Points on a hilly landscape, in no order, each with its height.
A ball rolls from a point to the lowest of its 3 nearest points, and stops where none of them is lower. Distance is the straight distance between rows; heights are no part of it.
<430>: 6, 2, -10, -6, -7, -4, -15, -8, -5, 9, 8, 1, -2, 0, -1, 3, 3, -4, -11, 10, -6  h=181
<1650>: 5, -33, 17, -11, -21, -4, 15, -23, 11, -12, 6, -17, -6, 12, -20, -13, 19, 21, -2, 24, 24  h=373
<435>: 2, -19, 4, -13, -30, -11, 9, -25, 14, -6, 12, -16, 3, 11, -27, -2, 22, 16, -6, 26, 17  h=564
<1350>: -5, 31, -28, 3, -8, -11, -24, 6, -3, 18, 0, 21, 1, -8, 10, 29, -10, -15, -12, -8, -26  h=145
<1649>: 3, -9, -8, -21, -43, -17, -5, -27, 8, 3, 19, -1, 2, 3, -25, 4, 26, -2, -19, 35, 3  h=432
<319>: 4, -5, -8, -9, -7, -10, -8, -12, -1, 6, 8, 0, 1, 0, -6, 4, 5, -1, -10, 19, 0  h=166
<966>: 5, -20, 0, -18, -34, -15, 1, -25, 10, -3, 14, -13, 1, 9, -28, 5, 23, 10, -9, 27, 16  h=385
<775>: -4, 14, 6, 14, 22, 7, 0, 21, -10, -2, -11, 5, -1, -8, 16, -3, -14, -10, 4, -21, -14  h=221
<1227>: -1, 18, -20, 2, -17, -4, -22, -3, -2, 14, 4, 11, -1, -4, 5, 13, -2, -7, -11, -2, -21  h=197
<536>: -1, -13, 6, -5, -6, -1, 8, -16, 10, -5, 3, -8, 3, 3, -16, -4, 8, 8, 4, 20, 9  h=228
<571>: -1, 21, -27, 1, -21, -11, -26, -6, -5, 21, 7, 11, 3, -2, 4, 25, -1, -11, -16, -1, -20  h=211
<921>: 1, -12, -3, -15, -15, -12, 3, -18, 10, -1, 8, -8, 4, 4, -19, 5, 16, 10, -7, 23, 11  h=610
<1347>: 2, 0, -11, -13, -22, -12, -11, -17, 2, 7, 11, 5, 2, -3, -6, 3, 10, 0, -19, 28, -6  h=374
<312>: -4, 42, -33, 9, 6, -9, -24, 20, -13, 14, -5, 21, 4, -12, 19, 25, -22, -30, -9, -20, -35  h=110
<1037>: 0, 16, -16, 2, -13, -2, -19, 0, -2, 11, 1, 11, -5, -5, 9, 11, -6, -5, -9, -4, -21  h=219
<423>: 0, -16, 29, 5, 20, 19, 27, 11, 7, -21, -10, -7, -8, 7, 5, -22, 0, 10, 26, -13, 23  h=405
<92>: -1, -2, 4, -1, 11, 10, 4, 9, 0, -2, -3, 3, -4, -8, 1, -5, -2, 0, 6, -10, -3  h=631
<1448>: -1, -26, 33, 4, 16, 19, 29, -1, 5, -19, -3, -12, -8, 14, -3, -26, 5, 10, 23, -6, 29  h=185
<815>: -2, 21, -16, 4, -8, -4, -19, 4, -1, 13, -3, 14, -4, -9, 11, 16, -11, -7, -7, -9, -26  h=368
<1577>: 4, -7, 30, 12, 42, 17, 25, 22, -3, -19, -18, -5, 6, 5, 22, -24, -14, 4, 32, -33, 18  h=499
<781>: 1, 18, -25, 0, -22, -12, -27, -10, -6, 21, 8, 8, 5, -1, 1, 21, 0, -10, -17, 6, -17  h=319
<232>: 0, 16, -19, 2, -19, -6, -22, -9, -4, 15, 7, 7, 1, -3, 2, 11, 1, -6, -14, 6, -17  h=184
<1176>: 2, 10, -13, -4, -19, -8, -19, -15, -4, 12, 9, 5, 3, -1, 0, 5, 3, -3, -18, 19, -11  h=169
<500>: -1, -34, 19, -6, -8, 1, 22, -15, 12, -12, 3, -19, -6, 15, -17, -13, 16, 22, 0, 19, 30  h=377
<872>: -6, 27, -25, 6, -7, -9, -22, 6, -2, 16, -1, 19, -1, -8, 9, 25, -12, -13, -9, -9, -29  h=141
<1200>: 0, 28, -19, 11, 9, -2, -17, 20, -16, 8, -14, 14, 2, -11, 22, 18, -24, -24, 4, -26, -31  h=111
<1428>: 0, -13, 13, 4, 9, 13, 15, 0, 6, -11, -3, -15, -2, 10, -8, -13, 2, 10, 17, -1, 23  h=159
<1556>: 0, 13, 6, 17, 29, 10, 4, 25, -14, -4, -16, 3, -4, -7, 28, -4, -15, -15, 10, -36, -12  h=226
<811>: -1, 5, 10, 15, 37, 10, 9, 24, -11, -4, -13, 0, 3, -6, 20, -7, -13, -10, 11, -37, 1  h=186
<1681>: -2, 2, 5, 1, 16, 8, 3, 13, -2, -3, -4, 7, -5, -9, 6, -6, -7, -2, 4, -13, -5  h=454
<1144>: -5, -37, 34, -2, 9, 13, 34, -13, 10, -14, 3, -18, -4, 14, -15, -26, 9, 18, 12, 12, 31  h=237
<1523>: -4, -49, 28, -10, -5, 9, 36, -20, 15, -16, 9, -22, -2, 13, -27, -31, 21, 25, 7, 18, 35  h=571
<749>: -1, -17, 17, 4, 9, 11, 16, -3, 5, -12, 0, -16, -2, 13, -9, -13, 5, 11, 14, 5, 25  h=162
<506>: 3, -9, 6, -2, 12, 10, 10, 7, 3, -6, -5, -4, -3, 0, -2, -6, -1, 4, 16, -10, 9  h=322
<113>: 4, -8, -7, -15, -13, -12, -6, -15, 3, 5, 9, -1, 1, 1, -10, 6, 10, 1, -12, 23, 1  h=256
<473>: 3, 13, -23, -6, -29, -18, -28, -13, -6, 25, 11, 10, 7, -2, 0, 23, 3, -8, -23, 16, -15  h=585
<942>: -2, -9, -1, -9, -8, -7, 4, -15, 8, -2, 7, -7, 5, 2, -16, 2, 10, 7, -4, 20, 9  h=587
<593>: -3, 28, -14, 17, 16, 2, -11, 24, -14, 4, -16, 7, 2, -7, 23, 15, -19, -17, 5, -32, -22  h=116
<849>: -2, 28, -30, 0, -12, -11, -26, 2, -4, 20, 2, 21, 0, -7, 9, 32, -9, -15, -14, -8, -26  h=150
<1447>: 5, 4, -11, -4, -13, -7, -17, -11, -5, 9, 7, 5, -1, -2, -1, 3, 1, -5, -12, 14, -10  h=177
<651>: -3, 23, -2, 20, 21, 10, -4, 23, -12, -1, -14, 5, 0, -7, 24, 1, -17, -15, 5, -31, -19  h=314
<670>: 0, -9, 33, 9, 37, 16, 27, 20, 0, -21, -16, -3, 1, 7, 16, -23, -12, 9, 30, -25, 21  h=567
<856>: 4, -3, 23, 15, 44, 19, 23, 24, -6, -16, -20, -2, 7, 1, 28, -25, -17, 0, 33, -44, 10  h=494
<219>: 3, -26, 14, -9, -21, -3, 13, -22, 14, -10, 4, -15, -3, 9, -20, -10, 18, 18, -1, 24, 17  h=395
<607>: -1, 6, 10, 12, 30, 9, 5, 22, -14, -3, -12, 2, -1, -6, 21, -6, -16, -11, 8, -31, -5  h=149
<561>: -1, -14, 18, 7, 10, 14, 18, 0, 7, -14, -1, -15, -2, 13, -8, -15, 5, 10, 18, 3, 25  h=161
<1326>: 0, -3, -9, -4, 0, -2, -6, -6, 0, 2, 8, -3, 0, 0, -7, 0, 5, 0, -5, 9, 2  h=390
<1557>: 0, -6, 0, -2, 4, 7, 4, -6, 3, -3, 3, -5, 0, -3, -8, -7, 2, -2, 5, 2, 1  h=586
<615>: 2, -6, 7, -3, 18, 10, 7, 11, -2, -4, -6, 2, -5, -7, 4, -6, -6, 1, 10, -14, 2  h=431
<1137>: -2, -5, -3, -4, 1, 2, 2, -10, 4, -2, 6, -5, 4, -1, -11, -4, 6, 1, 0, 9, 5  h=109
<1251>: -5, 17, 2, 13, 18, 5, -2, 19, -8, -1, -7, 7, -2, -8, 15, 0, -13, -7, -1, -17, -13  h=303
<105>: 0, -41, 21, -10, -10, 1, 27, -20, 13, -15, 12, -22, -3, 17, -28, -21, 22, 24, -3, 22, 36  h=558
<683>: 3, 9, -12, 2, -5, -1, -18, 2, -5, 8, 0, 8, -7, -2, 9, 8, -3, -2, -7, -4, -14  h=262
<1015>: -3, 2, 14, 13, 36, 13, 16, 22, -4, -7, -11, -2, 7, -5, 12, -12, -12, -1, 17, -31, 7  h=240
<1638>: 0, -1, 12, 5, 29, 10, 13, 20, -1, -4, -9, -1, 1, -4, 7, -7, -10, 4, 14, -23, 8  h=307
<676>: 4, -11, -8, -20, -29, -16, -4, -21, 7, 3, 11, 1, 1, 0, -16, 4, 19, 3, -16, 29, 1  h=291
<609>: 4, -18, 14, -1, 5, 6, 13, -7, 5, -9, -1, -15, -1, 9, -10, -10, 3, 10, 14, 10, 21  h=179
<1566>: 5, -34, 16, -12, -24, -5, 15, -25, 12, -12, 9, -19, -6, 14, -25, -15, 21, 17, -3, 27, 22  h=408
<7>: 1, -17, 32, 5, 28, 19, 29, 13, 5, -21, -11, -3, -6, 7, 10, -22, -5, 11, 27, -19, 25  h=409
<83>: 7, -17, -3, -23, -38, -19, -2, -29, 8, 1, 14, -7, 2, 6, -24, 6, 24, 3, -11, 32, 7  h=157
<763>: 1, -13, 8, -3, 1, 4, 7, -10, 5, -5, -1, -9, 2, 3, -11, -7, 4, 5, 11, 12, 9  h=215
<531>: -2, -3, 25, 10, 31, 17, 23, 19, 2, -16, -14, -1, 7, -1, 11, -19, -10, 6, 25, -23, 12  h=340
<487>: -3, -5, 16, 4, 23, 15, 18, 16, 6, -11, -8, -4, 3, 1, 3, -11, -2, 10, 19, -17, 14  h=402
<824>: -4, 38, -26, 10, 7, -5, -19, 17, -12, 11, -10, 20, 4, -13, 20, 20, -20, -29, -3, -22, -37  h=143
<692>: -1, -9, 28, 6, 26, 18, 25, 15, 6, -18, -13, -2, -1, 4, 9, -21, -5, 10, 26, -17, 18  h=392
<996>: 1, 2, -15, -17, -32, -16, -11, -18, 5, 9, 15, 7, 3, -1, -10, 7, 19, 1, -25, 31, -4  h=347
<671>: -1, -11, 14, 4, 13, 15, 16, 4, 7, -13, -5, -11, -2, 8, -4, -13, 3, 11, 20, -7, 21  h=154
<504>: 3, 4, -12, -2, -8, -4, -16, -3, -5, 8, 5, 2, -4, 1, 4, 4, 0, -6, -8, 4, -9  h=187
<1377>: -4, 39, -28, 9, 4, -9, -23, 17, -12, 14, -6, 21, 4, -13, 16, 24, -20, -28, -7, -17, -34  h=129
<743>: -1, -18, 27, 5, 13, 20, 24, -2, 6, -17, -3, -11, -7, 13, -4, -25, 4, 10, 21, -4, 26  h=168
<765>: 1, -6, 9, 1, 21, 11, 10, 16, 0, -4, -6, -1, -1, -3, 4, -6, -5, 5, 15, -17, 8  h=345
<799>: 2, -22, 17, 0, 3, 3, 15, -10, 7, -10, 0, -16, -2, 12, -11, -9, 7, 14, 9, 16, 24  h=173
<1342>: 5, -11, 9, -1, 11, 11, 9, 2, 2, -6, -5, -8, -2, 3, -5, -7, -1, 6, 16, -6, 13  h=212
<672>: 4, -16, 11, 0, 7, 7, 10, -4, 4, -7, -2, -13, -2, 8, -9, -8, 4, 9, 15, 5, 17  h=183
<1441>: -2, 1, -6, 0, 5, 6, -1, 2, 1, -1, 4, 1, -3, -4, -3, -5, 2, -2, 0, -4, -2  h=805
<924>: 0, 7, 8, 11, 22, 8, 2, 19, -9, -2, -9, 6, -3, -10, 15, -6, -15, -9, 3, -19, -11  h=188
<900>: -5, -35, 25, -4, -2, 6, 30, -14, 13, -14, 6, -18, -5, 13, -21, -21, 17, 21, 2, 18, 32  h=498
<352>: -4, 24, -21, 3, -14, -6, -22, 1, -1, 15, 2, 15, -1, -6, 7, 20, -6, -9, -10, -7, -25  h=198
<415>: -4, 11, -5, 4, 10, 4, -5, 13, -3, 2, 0, 5, -6, -5, 6, 3, -5, -1, -5, -11, -7  h=844
<19>: 5, 3, -9, -7, -14, -9, -15, -14, -3, 8, 10, 4, 0, -1, -2, 2, 5, -5, -15, 19, -8  h=176
<605>: 1, -8, 10, 1, 15, 13, 13, 9, 4, -10, -5, -7, -1, 3, -2, -9, -1, 9, 18, -11, 17  h=118
<1108>: -1, -10, 23, 5, 18, 20, 23, 10, 8, -18, -9, -5, -3, 5, 3, -20, -2, 9, 24, -12, 20  h=401
<1117>: -1, -20, 21, 4, 7, 8, 20, -7, 9, -13, 1, -17, -3, 12, -11, -12, 6, 14, 12, 11, 27  h=167
<803>: -2, -5, 23, 8, 26, 17, 24, 17, 5, -14, -13, -3, 2, 0, 8, -19, -8, 9, 23, -20, 15  h=375
<1093>: 0, 18, -23, -1, -24, -14, -25, -12, -5, 20, 10, 7, 6, 1, 1, 19, 2, -7, -20, 12, -13  h=423
<1104>: 1, 26, -13, 11, 7, -4, -17, 17, -14, 8, -13, 11, 1, -8, 19, 18, -23, -19, 3, -23, -28  h=114
<1151>: 9, 1, -21, -23, -53, -22, -21, -21, -1, 14, 23, 4, 3, 4, -18, 16, 25, -2, -28, 39, 2  h=565
<434>: 0, 23, -13, 7, 3, -6, -18, 14, -9, 11, -10, 13, 0, -9, 16, 17, -20, -15, 0, -15, -29  h=128
<645>: -4, -29, 32, 3, 10, 15, 29, -10, 8, -16, 1, -16, -5, 13, -11, -25, 8, 13, 15, 9, 28  h=196
<1478>: -2, 4, -8, 1, 6, 5, -4, 9, -1, -1, 3, 2, -6, -5, 1, -1, 0, 0, -4, -7, -4  h=691
<657>: -3, 6, 6, 5, 18, 8, 4, 17, -4, -3, -7, 6, -3, -9, 10, -6, -12, -5, 3, -16, -9  h=419
<1003>: 3, -4, -12, -21, -44, -18, -9, -26, 5, 5, 20, 1, 3, 2, -22, 7, 26, -2, -21, 36, 3  h=413
<1131>: 2, -29, 17, -7, -9, -1, 16, -15, 9, -10, 0, -15, -5, 11, -14, -9, 11, 19, 3, 20, 23  h=225
<834>: 0, 27, -16, 13, 14, -1, -15, 23, -15, 6, -16, 9, 1, -7, 24, 18, -21, -19, 4, -28, -26  h=93
<313>: 3, 1, -16, -18, -38, -17, -11, -20, 4, 7, 19, 3, 2, 1, -17, 7, 25, 2, -24, 33, 0  h=379
<161>: 0, 6, 8, 16, 32, 9, 7, 24, -14, -4, -14, 2, -2, -7, 23, -5, -14, -12, 10, -35, -7  h=172
<57>: -4, 42, -34, 11, 8, -6, -23, 21, -14, 12, -7, 21, 4, -13, 23, 22, -21, -32, -8, -25, -38  h=142
<1473>: 1, 11, -15, 2, -14, -3, -21, -3, -2, 11, 2, 8, -4, -3, 7, 7, -4, -5, -8, -1, -18  h=213
<841>: 0, 11, -17, -2, -22, -11, -20, -14, -4, 14, 12, 6, 6, -1, -2, 9, 6, -3, -20, 19, -12  h=158
<143>: 0, 4, 10, 9, 27, 7, 5, 21, -10, -1, -11, 2, -1, -7, 15, -6, -14, -10, 8, -25, -6  h=164
<1455>: 5, -13, -6, -22, -33, -16, -3, -24, 7, 2, 12, -1, 0, 2, -21, 6, 20, 2, -13, 29, 4  h=245
<1471>: -1, 0, 9, 3, 21, 7, 5, 17, -4, -1, -8, 4, -2, -10, 9, -5, -10, -3, 7, -18, -6  h=399
<987>: 0, 3, 11, 12, 35, 10, 11, 22, -7, -4, -10, -1, 4, -4, 15, -7, -13, -4, 12, -30, 2  h=214
<625>: 4, 10, -21, -12, -36, -20, -24, -16, -2, 22, 13, 8, 7, -1, -5, 20, 10, 0, -28, 26, -8  h=336
<794>: 0, 21, -8, 10, 8, -3, -16, 16, -11, 8, -10, 9, -2, -5, 16, 15, -19, -11, -1, -16, -22  h=175
<1259>: 0, 15, -13, 2, -6, -3, -19, 6, -5, 10, -3, 11, -7, -5, 10, 13, -9, -5, -7, -7, -21  h=302
<919>: -1, -8, 1, -2, 0, 2, 4, -11, 5, -3, 4, -8, 4, 0, -12, -6, 4, 2, 6, 12, 5  h=332
<466>: -1, -17, 2, -11, -21, -7, 8, -20, 15, -7, 8, -11, 1, 6, -22, 0, 17, 16, -5, 24, 13  h=528
<528>: 1, -2, 25, 14, 37, 18, 21, 20, -4, -15, -17, 0, 9, -1, 20, -23, -14, 1, 28, -31, 10  h=411
<691>: -2, -6, -3, -5, -2, -2, 3, -12, 6, 0, 6, -6, 3, 1, -13, -2, 7, 2, 0, 14, 6  h=393
<212>: 0, 25, -14, 14, 11, -2, -16, 21, -14, 7, -14, 10, 1, -6, 20, 18, -22, -17, 4, -25, -24  h=105
<629>: 2, -9, -5, -13, -10, -12, 0, -16, 6, 1, 10, -5, 2, 1, -15, 7, 13, 6, -8, 23, 8  h=98
<1527>: -3, 4, 19, 14, 37, 17, 21, 20, -3, -11, -15, -1, 10, -4, 16, -19, -13, -1, 24, -34, 7  h=317
<1267>: -3, -22, 25, 7, 10, 13, 24, -6, 8, -16, 1, -16, -4, 14, -10, -20, 5, 11, 13, 7, 27  h=174
<948>: -5, 11, 4, 10, 16, 6, 0, 17, -6, -1, -6, 7, -5, -8, 11, -3, -12, -5, 0, -15, -12  h=384
<364>: -4, 1, 18, 10, 32, 13, 20, 21, 0, -10, -10, -3, 7, -4, 9, -12, -9, 4, 17, -24, 9  h=276
<198>: 1, 10, -20, -11, -33, -19, -20, -15, -1, 17, 14, 7, 6, -1, -5, 16, 11, 1, -28, 27, -6  h=274
<413>: 3, -20, 14, -3, -1, 2, 11, -11, 6, -6, -1, -15, -1, 7, -11, -7, 5, 10, 11, 16, 17  h=180
<988>: 2, -5, 0, -2, 7, 8, 4, 1, 3, -3, 0, 0, -2, -5, -4, -9, 1, 0, 8, -4, 0  h=823
<1273>: -5, 7, -1, 5, 12, 7, 0, 13, -2, 0, -2, 6, -5, -8, 6, -2, -6, -2, 0, -10, -6  h=624
<464>: -3, 34, -28, 4, -5, -12, -24, 10, -7, 17, 0, 23, 0, -10, 11, 30, -15, -18, -12, -11, -29  h=148
<544>: 2, 4, -19, -19, -40, -19, -15, -19, 3, 11, 17, 7, 4, 2, -12, 12, 21, 3, -27, 32, -1  h=388
<478>: 1, -29, 18, -4, -3, 0, 16, -13, 9, -10, -1, -16, -4, 11, -13, -9, 10, 18, 5, 20, 25  h=195
<1192>: 6, -17, -4, -20, -33, -16, 0, -24, 8, 1, 14, -7, 1, 4, -23, 7, 22, 7, -10, 26, 10  h=283
<947>: -2, -15, 5, -7, -13, -4, 10, -18, 13, -7, 5, -9, 3, 4, -18, -3, 12, 12, -1, 23, 11  h=324
<1458>: -5, 14, -4, 8, 12, 2, -6, 18, -4, 2, -2, 7, -4, -6, 10, 6, -11, -3, -5, -11, -10  h=877
<789>: 0, 4, -12, -11, -26, -13, -14, -17, 3, 8, 13, 6, 3, -3, -6, 6, 12, 0, -22, 28, -5  h=367
<1289>: 0, -2, 10, 2, 22, 8, 6, 16, -3, -3, -8, 2, -2, -6, 9, -5, -8, 1, 8, -18, 0  h=386
<517>: -4, 20, 1, 18, 21, 8, -2, 23, -11, -3, -14, 4, -2, -6, 23, 0, -16, -14, 4, -29, -17  h=285
<1617>: 4, 2, -10, -6, -12, -8, -15, -13, -4, 8, 8, 3, -1, -2, 0, 3, 3, -3, -12, 17, -8  h=178
<201>: 3, 10, -14, -1, -19, -8, -19, -12, -4, 12, 8, 4, 2, -1, 1, 5, 2, -5, -14, 13, -14  h=171
<747>: -2, -15, 20, 7, 11, 15, 21, -1, 6, -15, -2, -13, -4, 12, -6, -18, 4, 11, 18, -1, 25  h=165
<1345>: 2, -32, 17, -9, -15, -3, 16, -19, 11, -11, 3, -16, -6, 13, -18, -12, 15, 20, 0, 23, 23  h=306
<1427>: -3, 31, -20, 8, 2, -6, -20, 15, -9, 12, -8, 18, 3, -12, 15, 21, -20, -22, -3, -16, -34  h=126
<452>: 2, 5, -10, 0, 2, 1, -13, 3, -2, 4, 5, 3, -5, -1, 3, 5, 1, -1, -7, -3, -5  h=315
<382>: 1, -16, 9, -5, -3, 1, 8, -14, 8, -5, 0, -9, 3, 4, -13, -6, 5, 9, 8, 16, 12  h=190
<1519>: 3, -4, 25, 14, 41, 18, 23, 22, -5, -17, -18, -3, 8, 2, 22, -25, -15, 3, 31, -37, 12  h=465
<47>: -1, 12, -8, 4, 5, -1, -11, 15, -6, 5, -2, 7, -8, -4, 10, 11, -10, -2, -6, -9, -12  h=766
<135>: -1, -2, -7, 0, 5, 4, -1, -3, 1, 0, 6, -3, -1, -3, -7, -5, 4, -2, 1, 3, 1  h=623
<1660>: -1, 29, -17, 9, 6, -4, -18, 15, -13, 10, -13, 14, 2, -11, 20, 18, -22, -22, 1, -23, -32  h=119
<845>: 4, -14, -7, -21, -21, -15, -3, -20, 7, 2, 10, -2, 1, 2, -16, 7, 16, 4, -11, 26, 5  h=396
<468>: 0, 17, -9, 5, 3, -3, -15, 14, -8, 9, -6, 10, -5, -5, 12, 15, -16, -4, -4, -11, -19  h=414
<140>: 1, -40, 18, -11, -15, -2, 21, -21, 11, -14, 10, -21, -8, 17, -24, -17, 20, 22, -4, 20, 31  h=596
<1425>: 1, -22, 8, -10, -22, -5, 12, -22, 14, -9, 6, -12, 0, 7, -22, -6, 17, 17, -3, 24, 15  h=462
<1364>: -4, 20, -2, 15, 15, 3, -7, 20, -7, 3, -7, 6, -2, -5, 15, 6, -15, -7, -4, -19, -14  h=357
<275>: -4, 23, -6, 16, 16, 1, -10, 22, -12, 3, -10, 5, 0, -5, 17, 11, -19, -11, 0, -22, -18  h=200
<1322>: 2, -4, -10, -19, -31, -15, -6, -20, 6, 4, 14, 4, 2, -1, -14, 6, 19, 0, -19, 29, -2  h=323
<369>: -3, 24, -28, 0, -16, -10, -25, 0, -4, 19, 5, 16, 0, -4, 5, 26, -4, -13, -14, -5, -22  h=163
<901>: -6, 29, -19, 7, -3, -5, -19, 9, -5, 13, -7, 18, 0, -12, 13, 21, -17, -15, -6, -13, -30  h=133
<721>: 4, -1, -16, -21, -46, -20, -12, -23, 3, 7, 22, 3, 4, 3, -24, 9, 28, -1, -26, 37, 3  h=449
<1561>: 0, 11, -19, -7, -27, -15, -20, -15, -1, 14, 12, 6, 6, -1, -4, 12, 7, 0, -26, 23, -7  h=203
<204>: -2, 5, 12, 18, 40, 15, 16, 25, -8, -7, -12, -1, 7, -6, 19, -13, -12, -8, 16, -41, 2  h=254
<1629>: -6, 32, -22, 7, 0, -7, -20, 11, -7, 13, -5, 19, 2, -11, 13, 23, -19, -20, -6, -12, -32  h=130
<199>: -2, 16, -6, 8, 9, -1, -12, 17, -8, 5, -5, 7, -4, -2, 12, 11, -14, -4, -5, -14, -13  h=686
<1429>: 0, -3, -8, -6, -1, -6, -6, -9, 0, 3, 9, -4, 2, 1, -9, 2, 7, 0, -7, 14, 5  h=293
<301>: -2, 22, -26, 2, -18, -8, -25, -4, -2, 19, 5, 13, 1, -4, 4, 21, -3, -8, -14, -4, -22  h=182
<1225>: -2, 4, 17, 18, 41, 19, 22, 22, -4, -12, -17, -2, 9, -5, 23, -20, -15, -4, 25, -44, 3  h=371
<340>: 7, 4, -21, -17, -43, -23, -22, -16, -2, 20, 16, 8, 6, -1, -8, 19, 16, 1, -30, 30, -5  h=410
<351>: 6, 10, -22, -10, -35, -21, -25, -15, -5, 24, 11, 9, 8, -3, -2, 21, 8, -3, -27, 25, -12  h=387
<492>: -4, -39, 22, -7, -6, 5, 30, -17, 15, -16, 8, -20, -5, 14, -24, -21, 21, 23, 1, 18, 34  h=536
<379>: -3, -26, 21, 0, 4, 5, 22, -11, 9, -12, 2, -17, -4, 14, -14, -14, 10, 17, 7, 16, 29  h=189
<446>: 0, -21, 13, -6, -9, -1, 11, -18, 11, -8, 0, -11, -1, 6, -13, -7, 9, 14, 4, 22, 14  h=218

For each start below, name the point where the ball stops.
<1629> => <834>
<423> => <607>
<1458> => <834>
<452> => <841>
<7> => <607>
<1441> => <1137>
<670> => <607>
<765> => <607>
<901> => <834>
<473> => <841>
<379> => <605>
<645> => <605>
<625> => <841>

For each start below, name every point that the ball comes to, in order.
<1617> => <19> <1176> <841>
<430> => <1447> <19> <1176> <841>
<415> => <1273> <948> <924> <143> <607>
<747> => <1428> <671> <605>
